Each row is a point on a landscape with many valleys, with its height.
A ball rolls from a point to the lowest of its 2 nearest points, and stops where none of them is lower. Distance is the straight distance between rows; heights are no part of it.
fomab: [-17  23  61 -40 -49 -53 -40  29  -6  27   1   9 -31  53 -17 -21  17 -20
  11 -25  13  29 -38   7]  height 120
Fup: [-52  21 -24  48   8 -12 -15  17  46 -44  31  89 -33   4  26 -47 -16  -3
  41 -11 -11  44 -31 -32]  height 247
Tuzu: [ -5 -45  41 -30 -10 -19  -9 -20  -6  53  -7 -69   5  60 -40  33  58 -46
 -11   9   8 -30 -52 -38]  height 9
doror: [-17  77  61  13 -53 -18  -2  36  15  30 -13 -17 -26  10  27  -9  -6   9
  -3  -9  19  -6  17  37]  height 24
fab: [ 30  15  32  -8   0  -8  19  11 -27  -1  29  23 -14 -18  55 -10 -55  44
 -21 -15 -20 -13  58 -19]  height 361
Pado: [-17 -70 -55  13 -37  19  -9 -13 -28   8   8  15  15 -34  33  32 -17  84
  42  12  -1  63 -26  31]  height 111
Sepid: [ 20 -39 -16 -48  28 -78 -16   5 -32  11  63  24 -17 -24 -20  14  -2  22
   7 -49   6   9 -31 -25]  height 346
lin: [ -3  -1 -26  14 -32  42  47 -22  -5  -1 -46 -41   8  59 -30  11  10 -37
 -18  19  38 -23  33 -25]  height 223
zin: [ 26 -32 -20 -39  15 -77 -23  -9 -27  22 -37 -61 -31 -45 -35  23  38 -14
  65  20 -14  27 -38   5]  height 359
funad: [-13 -12   4 -10  -1 -86 -28   4 -30  43 -26 -75 -23 -22 -60  35  67 -37
  36  -1   7  11 -66  15]  height 404
parit: [ 20  22  34  18 -36  50  18 -64   2 -26 -12 -26   0 -42  21   4 -23  19
  28  24 -13  -7  45  59]  height 139
vina: [ -3  58  -3  72   3  30   2  13  66  26  -7  49  26  81  -1 -15 -16 -54
 -14  15  17 -19 -13  -5]  height 231
Dotu: [ 22 -41 -68   0 -14  13  -4 -12  -8   4 -13  -8   9 -50  -7  16 -19  68
  39  27  10  27   2  60]  height 39
Fakiv: [-32 -13  11  64   8 -36   9  58  49  77  37   4 -17  84  -3  -1  42  10
 -56  38  21 -40 -40 -55]  height 360
folot: [ 10 -37 -23 -68 -13  54  -4  32  13 -29  -1  21 -11  45 -11 -66  32   5
   8  -7  -6 -17  20 -70]  height 555
rafeg: [-17  19 -21 -15 -26 -11  46 -21  29  26  27 -32 -51   4  39  13 -11  13
  19 -10  32 -40  36 -21]  height 287
Mez: [-24   5  31 -37   9 -36  -5   4  12 -12   2  22  -9  97 -29  20   9 -52
 -43 -34  14   9   0 -37]  height 112
Belef: [  3  -4 -18   5  -7  53  -3  51  25   2 -19  -9   4  61 -12 -56  25   9
  -4  28  -4 -49   7 -89]  height 541
vilen: [  3  23  38 -24 -33  23  -8  13  -3  32  64  17 -60 -30  -5 -20   8  62
 -19 -13   0 -34  22   2]  height 149
Zasek: [ 39 -45 -31 -11  42  77  14 -10 -84 -41 -26  74  92 -37  61   2 -23  32
 -39  -2 -32  -8  33  -3]  height 581
Nubip: [-14   8  65 -46  23 -94 -31  48   9  51  10 -63  -9  -4 -21  -9  62 -24
 -25 -25 -31   6 -45 -73]  height 314
serid: [ 19 -51   6 -77  17  33  -3  11 -32 -54 -11  32  -3  21  14 -46  -3  26
  13 -29 -30  12  34 -47]  height 565
Bire: [ 16 -19  60 -62 -36  -6 -17 -25 -21  28  36 -17 -50  -9   5   0   8  40
  -6 -29  -7  -2  28  15]  height 179
Dezeg: [   5   -6   20    6  -10  -65    6    5  -36   71  -36 -102  -22   -7
  -53   42   77  -48  -14   35   22  -18  -33   23]  height 437
lel: [ -2 -41  12 -22  -2 -61 -26 -27 -65  26  35   0 -20 -54  -3  79  28  31
 -14 -22  15  30 -21  84]  height 347
giso: [ 19   1  24  24  -2   5  19 -25 -51  -2  23  51  15  -9  69  38 -60  63
 -42 -25  -2  -4  39  10]  height 372
dap: [-29  31 -15  36  10  72  26 -17  17 -55  -6  23  21  11 -52 -23  -8 -42
 -11 -12   6 -35   4 -18]  height 100
Zimol: [-14  -9 -24 -28  18 -68 -26  18  10   9  77  75 -48  -3  -7   1  17  13
  -3 -43  23  28 -38 -42]  height 373
zunit: [ 15  27 -49  40  23  21  -9  40  11 -39 -60 -18  50 -17 -29 -31 -36 -36
  35  22 -25   5   0   1]  height 481
tusi: [  6 -20  75 -79   8 -57 -36 -20 -28  36  63 -18 -40 -32  10  -8  44   7
   0 -47 -26  -7 -19 -32]  height 219
Vuda: [  31  -13   22  -34   37 -103  -19  -21  -36   52   22  -35  -31  -55
   -2   57   43    5  -19   -5   18   25  -23   79]  height 380
dekaz: [ 23 -32 -26 -40  -5 -72 -16   3  -5  10 -29 -30 -25 -23  -8  25  12  11
  33  11  -3  46  11  28]  height 402
suso: [-66  12 -33  40 -15  26  -3  23  29 -53 -12  60 -31  14 -22 -37   6 -20
  48 -12  -5  16 -21 -29]  height 215
nisuz: [-14  54  38   6   4 -46   7  33  20  -2  48  10 -32 -22  53 -13 -13  48
 -16 -28 -12  14  26 -42]  height 340
kebu: [ 31 -46  17 -70 -26  35   5 -64 -14 -29 -33 -55 -28   1 -43  -8  27 -18
 -13  15  16   7  47  -8]  height 160
dak: [  5  23 -29  53  44 -15   7  45  10 -21  40  70  31 -39  55 -35 -76  31
  14 -12 -10  27 -21 -24]  height 619
pozok: [-32 -12  34 -12   4 -45  -5 -11 -13  19  -6 -23  -1  77 -55  58  44 -50
 -55 -24  12  -8 -31 -25]  height 76
reb: [ 14  38  30 -19 -27  52  -2  -3  28  14  10  -3  -4   6  -8 -42  -5  22
  -8   0 -11 -33  35 -13]  height 108
Napir: [-13  46  48   1 -41  -9  18 -11 -11   5 -13 -32 -46 -42  24  15  -7  17
  -2   2   2  -5  35  73]  height 80
rig: [  1  16  42 -17 -13  85   4 -41  58 -20   7 -29  22  20  -5 -20  15 -17
 -15  10 -20 -20  40 -27]  height 150
fer: [-29  31   9  14 -10 -39 -13  53  27  55 -26 -67 -15  -7 -30  40  44   5
 -34   9   8  16   5  48]  height 384
vurib: [ 55 -56  -1 -40  -2  45 -19 -38 -31  18   4  23  34 -18  25  30 -17  69
 -39  16  -9  26  25  25]  height 482
gani: [ 26   2  82 -58  16 -86 -36  -5  -7  35  30 -38  -6 -10   3 -12  44 -43
  12 -38 -19 -21 -48 -79]  height 267
Nuzev: [ 49 -41  -9 -61  24 -83 -34 -10 -43  29  27 -30 -16 -55 -39  18  38   1
  38 -14 -21   6 -31 -39]  height 294
Muf: [ 16  46  13  17   7  17   8  19  54   1  17  67 -10  78  24 -32  -7 -28
 -29   2  36 -29   8 -36]  height 195
pas: [ -1 -20   4 -15 -22 -18 -19  -5 -59   3  22  46 -15 -23  -7  39 -19  58
 -23 -25  21  40   9  62]  height 323
rul: [ 13 -24 -12 -16  -1 -63   7 -52 -30 -15 -54 -56 -58 -21   4  23   6  20
  27  38  -8  41  45  48]  height 432
kek: [ 22 -10 -56  64   1  35   8 -32 -50 -44 -44  10  25 -73  -3 -22 -52   5
  72  47  -9  21  -6  72]  height 187
viku: [  1  11 -24   2 -11  -6  27  -8   8   4 -11 -52 -24  21 -14  52  11 -30
 -14   0  34 -30  45 -16]  height 254
gov: [-25   4  16  12 -50  71  30 -43  61   1 -25 -54   8  42 -21   4  12 -15
 -11  25  35 -35  11   9]  height 191
lubor: [-68  34  10  64 -17 -31  20  44  71  59 -15 -31  17  66  17  26  23  -8
 -13  11  18  -6 -19   9]  height 292
Sedo: [ -3  23   2   6 -16   0 -17   6  14  -4  25  60   0 -10 -13  20 -35  31
  -1 -21  26  20   5  57]  height 306
Dag: [  3 -37 -55  26  66  63  35 -13 -36 -51  30  61  70 -55  73 -16 -54  -3
  19  -5 -29 -20 -28 -12]  height 599
lila: [ 24  17 -36  54  67  12   9  35 -37 -37  35  58  55 -57  39 -39 -84 -11
   9  -2 -20 -17 -15 -18]  height 610
vukod: [ 47 -47  15 -45  -1 -11  -7 -58 -14  41  14  -7  14 -19  65  57 -13  63
 -24   0  -8  26  24  53]  height 466
vufe: [  2  -5 -26 -30   6 -11   2 -12  23 -48 -43  -1   4 -13 -13  23 -10   6
  10  -8 -13  39  45  28]  height 434
fevo: [ 43 -13 -51   8 -40  33   0 -15 -18 -28 -54   6  18 -30 -11 -27 -20  10
  38  42  24  22  13  62]  height 122
Zafit: [ 21 -34  35 -58 -14 -27 -14 -41 -23  17 -22 -70 -23  12 -55   4  43 -34
  -4   3  -2  -3  -5 -20]  height 97
mosok: [-73  28  36  -4 -51  -3 -25  11  17  11 -17  -6 -34  45 -34  11  39 -14
  -3 -26  15  24 -31  38]  height 156
teve: [-48  37  -8  79   9  31  31  25  25   3  -6 -37  22  33 -36  32  20  -5
 -46  27  -6 -50   0 -31]  height 355
Govul: [ 30 -63  -5 -53  16  62  13  24 -66 -40 -15  61  28 -10  46 -32 -15  51
 -29 -13 -43  18  44 -35]  height 573
zodo: [ -3  49  -2   3 -12  10 -19  20  76  12   6  26  26  15 -14  30  -7  -7
  -4 -20  18  23  -3  82]  height 330
bavu: [-35  36   6  -1   6 -58  25  21  36   5  21 -29 -51  12  38  -7   7   3
 -14 -14 -10  -9  24 -60]  height 318
Baseg: [-52 -26   5  32  13 -71  -2  36  19  66  42 -10 -49  61 -18  12  66 -29
 -31   3  38 -21 -63 -68]  height 383
Ruz: [ 39 -67   3 -48 -28  32   7 -58 -60 -51 -31 -12 -25 -25 -24 -16   5  36
   4  19   4  30  49  16]  height 202
Goko: [-49  43 -15 100   3  -1  -8  32  81  43   1  15  19  61   7   6  -8 -24
  16  12  28  -7 -35  12]  height 264
pevum: [-12  34   4  19  33  91  -3 -22  38 -42  17  32  23  13  24 -84 -30 -82
  35  12 -20 -25 -43 -29]  height 182
ton: [-38  18  40 -19 -13 -69 -14  60  45  54  -7 -68 -28  11 -11  17  46 -11
 -33 -12  -9   9 -15 -16]  height 356
lilir: [  6  20 -10 -14   2  -8  -1  31  25 -15  -9  37  -3  61  -4  -7 -14 -30
 -19 -28  12   1  19 -23]  height 152
bifav: [ 30  25   5 -32   6 -83  -1   5   5  53  42 -25 -12 -28  -2  45  10  -1
 -19 -27  38  11  11  46]  height 415
Repab: [ 18  17 -32  33  14  47  -4 -20   3 -18  22  46  40 -46 -21  23 -42  22
  -1 -13  -1  -5  10  49]  height 284
zusur: [-67 -10  13  96  19  14  15  36  59  43  18 -10  18  52 -11  11  19  40
 -39  51 -27 -45 -39 -34]  height 328
gonok: [ 36  11 -45 -10  34  27  18  50  10 -45 -55 -15  44  16   4 -41 -14 -24
  11  17 -20 -16  27 -32]  height 503
deko: [ 26  38 -34  49  52  63  18 -55  16 -47  -5 -30  48 -57 -53  -4 -27 -62
  -1  18   0 -35  23  35]  height 199
dubek: [  0 -97 -43 -20 -21  20  -4  -3 -95 -22 -15  16  -7 -28  13   7 -12  65
  24  -2 -15  42 -21 -14]  height 165
Rase: [  9  -8 -32  32  10  57  33  45   9 -19 -65 -30  50  45 -25 -39   5 -19
  -5  43 -16 -53   6 -65]  height 525
giga: [-37   9  -8 -19  21 -69 -17  20  26  21  51  35 -71  33 -33  -2  58 -26
 -28 -25  11  -1 -45 -69]  height 396
Fedob: [ 14   2  25  29  15  61  20 -73 -42 -60  -6  14  38 -52  50  -1 -58  -4
  15  20 -29   6  20  56]  height 186
Tos: [-86  30  20  49 -32  25  -5  26  37  -9 -10  11 -24  56 -24 -18  31 -23
   5  -2  -8  -5 -26 -30]  height 183
mapa: [ 41 -57 -16 -27 -48  -4  -8  -5 -91   0 -21   3 -20 -27  -6 -11  -9  32
  35   9  12  14  15   6]  height 210
mika: [  7  47  64 -18 -56 -58 -10  26   4  44  23   7 -41  30  28 -19  -8 -17
   4 -26  48   7 -17  34]  height 75
Somu: [ 34 -44 -61  14  62  94  26 -37 -51 -39 -18  42 102 -49  60  -3 -30   2
  -8  23 -16  -6  -6  21]  height 590
libif: [ 62   3 -66  18  36  68  13 -42  -5 -37   1  12  35 -58 -29   9 -27   0
 -22  25  14 -30  57  46]  height 249
susar: [ 52 -20  10 -39  14 -61  -8  -5 -12  61  42   8  18 -13  57  46 -29  39
 -21  -2  22  31   4  28]  height 444
Divi: [ 47 -21  -5  20  -8  45  27 -39 -62 -62 -37  26  41 -36  70 -33 -50  11
  35  20 -19   0  27  19]  height 221
dima: [-41  56 -22  36   0  -2 -18  29  70  28 -30 -30  24 -15 -39  28  18 -12
  -7   6   8  24   3  67]  height 358
pago: [ -8  37 -15  20  31   8 -21  12  31 -39 -30 -19  35 -43 -15   7 -35 -11
  44   9 -44  29   4  31]  height 460
siti: [-29  29 -26  52  48  69   8 -38  12 -41  15  -2  39 -37 -58 -12 -23 -93
   8  -2  -2 -34 -21   9]  height 151
lovis: [ -2  -7 -24   8   1  17  21   8 -11 -56 -23  26  14 -14  61 -24 -60  14
  62  -3 -21   6   6  -2]  height 260
Zuvel: [-33  21  -5  47   0  93  22 -18  28 -39  -6  22  30  55 -18 -48   7 -63
 -18  26   0 -41 -33 -42]  height 135
zil: [ -7  19  -3   8  12  38   0  11  32 -50 -23  54  15  22  58 -70 -42 -29
  50  -3 -45  -1 -20 -27]  height 229

For each start below, name the point where the ball stops.
Goko: Tuzu
nisuz: reb
ton: reb
Zasek: zin
Fup: doror
lovis: doror
gonok: zin
